Points, in no order, along strands that fork, close into loops and pass close to each other.
Points whose rows are less than 66.8 apart are linked; no others are. Some points are linked to none.
Nep: 8 5 0 -42 -5 34 3 -9 0 -17 -17 -12 -24 9 6 11 23 -11 0 4 40 -11 1 -27 -9 -31
fasel: 1 -24 -14 -1 5 8 39 13 -5 -22 17 -3 -14 11 29 -17 -11 16 11 -5 -30 -14 2 15 11 6
vutet: 2 18 2 -11 11 -4 -4 14 1 8 -30 -31 18 39 -45 -5 37 -4 -2 -31 10 13 29 19 6 12
busa: -5 3 -14 -4 19 9 23 -6 15 -27 -14 1 -34 30 -8 8 16 -11 -3 -17 14 -5 -21 14 -17 -32
daf: 19 44 -20 0 18 -15 -10 -37 -25 -19 23 14 -6 0 -16 -43 -2 2 -7 -10 -7 -11 -22 -13 -32 10
riru: -27 12 -12 -3 -25 5 -5 -6 -9 33 -4 10 8 -4 -14 -5 -2 -46 -16 -13 5 26 -19 -10 2 39
Suvil: 1 -16 8 -13 36 22 13 12 -2 8 -22 -11 9 21 -25 -7 17 -16 19 -11 25 3 11 8 -2 -30
puzi: -5 19 10 -35 6 -6 -19 19 0 6 -25 -22 18 27 -35 -4 31 14 4 -9 11 -1 34 5 6 25
palun: 2 1 8 10 29 10 2 -13 -7 0 -6 12 -13 -12 -2 0 1 -7 13 15 25 -12 -4 -4 -11 -41
Ren: 1 -9 -15 11 34 -23 14 1 -14 -17 22 10 -3 2 -1 -31 -20 22 9 -8 -16 -12 -14 27 -8 -1
Semuz: -8 -8 17 -42 -3 36 0 16 -7 14 -24 -19 14 17 -12 7 19 -23 10 1 24 3 21 -21 17 5
butad: 8 -2 27 10 -28 17 -16 -13 4 1 12 -5 -1 -30 29 14 -19 0 -16 32 5 -10 -2 -40 11 -24
naduk: -34 -8 10 -6 -13 -10 -21 34 -18 21 11 -2 28 -2 -44 -18 9 20 -24 6 -12 12 23 -19 12 33
guga: 4 36 -36 -13 11 -25 17 -11 -5 25 -22 3 5 11 -2 -7 23 -32 26 -15 1 15 -5 36 1 36
Sudeg: -13 -13 4 8 10 7 1 -7 23 12 -25 12 -6 6 -8 23 3 -38 -2 -8 32 10 -21 4 -13 -43
Rane: 12 7 20 29 -29 27 -5 -22 14 1 19 2 -11 -29 26 22 -23 -16 -15 19 6 2 -22 -34 12 -32
tud: -12 -12 -21 11 -6 2 3 17 -26 26 19 4 31 -15 -5 -37 -10 9 9 6 -24 27 12 0 10 64
moruz: 3 11 6 39 -21 -1 15 -5 27 -29 -16 0 -26 -7 4 33 0 14 -25 12 16 -13 -5 4 0 -65
gazim: 12 -7 -22 2 -29 3 15 -13 6 -16 26 5 -19 -7 43 15 -13 9 4 -11 -43 2 -20 1 9 48
voriv: 8 -31 -9 10 -9 12 2 -8 1 -5 31 7 -1 -20 42 4 -22 11 13 9 -32 -2 -9 -4 7 30
kagiv: -1 4 -17 -10 25 5 10 -3 15 -11 -28 -7 -18 35 -25 4 31 -13 15 -36 27 0 -13 22 -24 -22
pemok: -10 9 3 -16 -8 -10 -12 -23 5 -3 -2 13 -18 -2 8 27 -3 -16 2 -3 6 -7 -13 -5 -3 10
nira: 5 16 13 44 -19 -12 10 -2 28 -12 -25 -5 -9 -24 1 27 -2 9 -10 15 24 -18 0 13 3 -63
vupi: -6 -28 -21 9 -19 -16 27 20 24 -1 -6 -3 -13 30 -5 31 -4 -15 -2 -36 -30 11 -12 42 11 23
Tek: -6 -30 -3 4 16 1 18 -1 11 23 -1 26 -2 -9 21 33 -15 -35 32 -2 -10 6 -23 20 8 15
dugel: 22 23 8 32 6 -2 -2 -36 14 -26 15 16 -30 -12 5 13 -11 4 -22 6 6 -10 -31 -15 -13 -43
nuzis: -2 34 -3 -40 4 -13 -21 4 -12 6 -20 -16 8 10 -18 -17 28 9 0 -2 18 -8 25 -3 -8 19
Gad: 2 -22 12 7 43 14 8 -4 -1 24 -12 11 16 -13 5 10 0 -16 55 22 12 -7 5 12 1 -13
dapa: 5 -13 -21 8 -1 -10 32 26 29 8 -18 -9 6 40 -8 25 6 -25 9 -40 -28 20 -2 54 18 25
Duso: 11 13 8 -19 -36 11 -21 -27 3 1 26 8 -6 -6 32 14 -13 2 -12 4 -23 -6 -13 -36 6 36
tinog: 8 -5 -33 1 -40 -17 9 -4 7 -11 20 5 -10 -8 30 13 -16 5 -1 -18 -35 12 -11 18 11 60
mefi: 10 -21 19 -8 -9 -3 -13 19 -14 -14 24 -2 7 -11 30 -10 -22 39 -16 17 -25 -15 16 -21 0 -4
rudap: -7 43 -15 -28 0 -18 -9 -10 -13 -2 -14 -9 4 11 -11 -23 20 -4 -1 -7 15 4 6 0 -9 23
sisat: -20 -25 12 -4 -5 22 4 6 12 13 -22 1 3 16 -12 16 2 -40 -10 -14 21 15 -10 -1 5 -21
Beru: 12 -2 -4 5 -7 -2 3 -3 -11 -27 45 -7 -4 0 16 -40 -20 33 -20 -7 -38 -8 -9 -9 -6 12
Zenof: 8 -10 1 -4 44 19 -4 8 17 10 -37 -11 9 39 -37 -1 29 -22 14 -34 23 13 -4 18 -21 -22
vizi: -3 1 -1 17 1 12 5 -26 22 3 -7 18 -25 -9 10 32 -9 -35 -7 2 23 -1 -38 -10 -10 -38
kofer: -10 -16 18 2 15 -35 -16 15 -5 -1 10 3 11 3 -22 -1 -10 38 4 2 -8 -16 25 19 -2 -9
pagil: -5 -25 -6 23 -3 -32 12 -2 26 -12 5 14 -30 -1 5 42 -18 -8 -8 -17 -16 -4 -31 26 1 -10
dasaz: 4 -19 13 -4 12 7 13 3 8 -13 -5 4 -13 1 24 24 0 13 20 13 -9 -18 8 6 10 -21
Fal: 6 24 5 53 7 -20 3 -11 22 -7 -20 6 -4 -35 -10 22 6 0 5 12 37 -13 -10 19 -15 -58
telu: 6 19 19 8 5 -20 -31 -15 11 -4 -32 0 -1 -23 -8 33 16 18 7 21 41 -15 14 -7 -10 -42
giput: -1 -18 -2 -10 12 16 31 12 0 -24 -2 -3 -10 23 17 -9 0 14 15 -6 -14 -17 7 18 6 -12
Feluz: -21 11 7 -17 -22 -18 -25 32 -16 19 3 0 30 -2 -28 -24 13 23 -21 9 -16 10 34 -9 10 47
vuni: 26 30 -2 22 23 -17 -15 -41 -9 -13 33 22 -10 -8 -17 -26 -18 2 -8 -5 -12 -12 -34 -17 -30 -7
bif: -6 6 -10 -12 -4 -24 -3 -11 4 -6 -1 3 -14 5 2 11 -1 -7 -2 -20 -4 0 -8 19 3 23
laked: 5 -11 -9 11 21 21 19 -3 25 -23 -25 3 -33 21 -6 10 16 -5 0 -4 38 -4 -14 10 -15 -70
Piteg: 4 -21 -19 11 -19 17 -3 4 -28 12 35 -2 23 -31 19 -38 -21 8 17 10 -30 15 1 -15 4 64
gub: -5 -14 28 -4 -19 15 -8 8 -6 0 0 -9 2 -17 11 19 -13 4 -10 30 12 -9 17 -27 16 -34
lek: -31 -23 27 5 -5 -14 -28 33 -18 13 19 -3 23 -14 -33 -5 -8 30 -24 16 -2 6 26 -23 8 12
mufu: -15 -20 -5 -4 -17 3 15 36 -20 -1 12 -17 19 12 -10 -40 -5 17 -13 -7 -17 15 22 8 22 26
vur: 12 -2 6 -29 47 16 -3 4 -23 1 -12 -2 11 2 0 -19 16 11 39 15 21 -18 20 -2 -15 -5
Sibiv: 17 23 4 35 14 -12 -9 -40 2 -10 23 16 -17 -16 -9 -4 -18 -3 -20 4 7 -9 -33 -16 -25 -37
devu: 10 -7 13 -21 18 -2 -10 17 -23 -2 18 0 18 -10 21 -28 -8 35 6 27 -13 -16 20 -19 -7 2
zile: 4 3 1 -21 11 41 0 -6 -2 -15 -18 -7 -20 13 -5 -4 22 -12 -5 5 47 -3 -8 -28 -20 -52
nopa: 8 11 14 10 -19 -25 -19 -22 19 -27 19 9 -22 -10 20 28 -18 30 -25 6 -19 -18 -8 -11 -7 -15
kubo: -21 15 -12 -13 -3 8 6 15 -17 35 -8 -5 24 5 -20 -27 16 -14 4 3 2 18 12 6 12 38
gefem: 7 0 13 -30 25 3 -13 5 -24 4 2 4 13 -11 11 -16 3 19 24 28 4 -22 19 -13 -9 1
delo: 0 -10 8 14 24 -33 -5 1 -10 -15 16 8 0 -8 -3 -12 -14 34 6 9 -15 -17 10 23 -11 -15
bev: 2 18 -30 -1 -23 -30 10 -3 2 4 6 3 -10 2 8 11 -4 -11 -1 -23 -17 9 -9 31 4 45
nuv: 20 57 -35 4 -7 -27 0 -26 -26 -9 16 4 5 0 -2 -50 1 1 -11 -6 -21 6 -17 -1 -14 28
vutiv: 10 -7 -9 -5 3 10 22 18 16 14 -27 -16 18 35 -11 16 18 -19 20 -33 -22 22 17 45 27 31
Ziz: 12 20 4 35 -4 -4 11 -27 29 -36 3 12 -45 -2 3 26 -7 3 -27 5 11 -10 -32 -5 -9 -58
vek: 13 47 -27 -4 -16 -27 3 -16 -12 -11 16 -4 -2 -2 17 -38 3 9 -10 -6 -28 4 -4 6 -1 39
vak: -21 1 11 -22 20 18 -9 25 -23 14 -12 -18 20 6 -42 -31 19 -2 -10 8 30 3 23 -21 -7 -12
dip: 16 -5 13 11 -9 -8 -19 -2 -3 -23 46 -3 6 -11 17 -29 -26 42 -27 6 -37 -9 2 -30 -9 1
kamer: -15 1 -1 -3 -21 16 -21 -19 -14 22 18 11 3 -20 0 -3 -16 -30 -18 3 1 18 -23 -34 3 34
risup: -21 -8 -32 26 -25 -3 -1 24 -21 36 18 -2 30 -24 -16 -44 0 4 0 5 -18 42 12 -1 12 69
neka: 11 18 12 32 15 -13 -9 -17 21 4 -37 12 0 -32 -8 30 19 -6 26 20 48 -11 -7 10 -15 -50
Fule: -3 11 4 -49 -19 26 -2 -3 -1 -1 -22 -15 -8 17 5 14 20 -19 0 -2 26 -3 12 -23 7 1
vika: 4 9 -15 -7 -12 -7 15 22 1 17 -14 -15 20 28 2 3 11 -3 17 -17 -16 27 32 40 30 43
girir: 5 -28 -9 1 -19 11 -11 -3 -12 2 37 6 16 -33 34 -12 -25 17 12 9 -32 7 6 -14 7 55
Fof: -5 -33 -21 16 -1 -20 27 15 24 1 2 8 -26 17 0 32 -14 -17 -4 -35 -25 7 -35 33 5 13
nup: -24 -45 16 8 1 21 9 32 -9 14 13 -9 17 -4 -5 -6 -21 -3 -1 9 -2 11 15 -10 21 -2
vepat: -3 32 -21 -11 -26 -30 -2 8 -18 -1 8 -8 15 -1 10 -33 5 22 -14 2 -16 13 20 10 5 44
Zav: 6 17 27 -3 -1 -18 -32 -16 -1 -10 -7 6 0 -20 2 14 0 22 -13 22 26 -19 9 -21 -11 -30
sezu: 8 0 14 -11 52 6 -9 -3 -5 19 -20 3 17 -10 -4 11 19 2 50 19 25 -12 17 7 -6 -15
Gifeg: -1 24 -8 -16 -12 -37 -19 24 -21 12 3 -1 31 -5 -1 -44 19 42 -14 13 -20 8 35 2 0 48
bolo: 8 19 14 33 -16 26 12 -27 29 -3 -7 15 -19 -30 23 28 -11 -28 -7 18 20 -4 -29 -16 2 -47
fak: -27 17 -15 -2 -13 12 12 5 -11 39 -15 -2 20 5 -18 -25 12 -43 -7 -8 4 32 -3 5 6 41
dofo: 14 7 13 -32 -44 -1 -31 -10 0 -8 13 2 3 -4 38 17 -8 17 -14 9 -21 -13 11 -33 -3 30
sur: -11 -25 14 -20 17 39 15 29 -5 20 -17 -21 21 26 -24 -9 11 -27 10 -5 14 14 19 -5 14 -11
limug: -4 3 5 -3 -20 13 -9 -24 -4 7 20 7 -5 -8 17 8 -14 -20 -7 2 -6 -3 -21 -25 3 14
Laf: -5 -24 0 11 32 4 13 0 10 25 -11 20 3 -4 7 24 -7 -35 36 -1 2 -1 -17 20 1 -9
namu: -15 -46 23 -6 -9 36 8 35 -2 19 -8 -19 17 18 -15 7 -1 -15 0 -3 -1 14 27 -5 32 -6
Pul: 8 -10 -9 7 10 4 20 -1 -17 -29 32 -4 -8 -1 13 -40 -20 16 -3 -3 -25 -8 -15 2 -4 1
vit: 18 21 22 2 -5 -19 -28 -22 7 -19 5 9 -9 -19 19 16 -5 29 -17 22 -1 -23 4 -22 -14 -35
pudug: -14 -34 17 9 -7 19 6 17 -9 7 12 -5 7 -17 11 -9 -25 0 -3 22 -2 1 3 -19 14 -14
Rezif: -1 -23 18 -16 -2 -15 -11 22 -7 -4 0 -8 12 15 -8 15 -5 34 2 1 -17 -10 34 14 15 2
vure: 9 -7 2 3 8 33 7 1 15 -14 -30 -6 -19 12 -14 14 26 -7 1 7 60 3 -3 -12 -15 -76
kig: 1 -2 -1 29 -6 -28 -1 -19 25 -21 15 15 -39 -7 15 40 -21 9 -16 -2 -19 -12 -26 8 -4 -11
Pimip: 7 8 -10 -3 32 7 4 8 15 19 -39 -24 18 40 -36 -5 34 -26 11 -42 10 24 11 37 -4 9

A fork is a point with three links, a tip a point with one. Leave the first point through the second and follow the links. Name the first fork or tip that comes.
Pul, Ren | Rezif
Sibiv, vuni | lek
pemok, bif | risup
Sudeg, vizi | sur
Gad, sezu | Pul
Fof, vupi | vika
girir, voriv | limug

A piece is two or more points that can be reached from each other along the links. Count, over all rows, the pieces, the separate loops (a circle has one, a figure eight two, a Y none), the forks (points with three links) and the tips (points with one).
pieces | 4
loops | 1
forks | 4
tips | 10
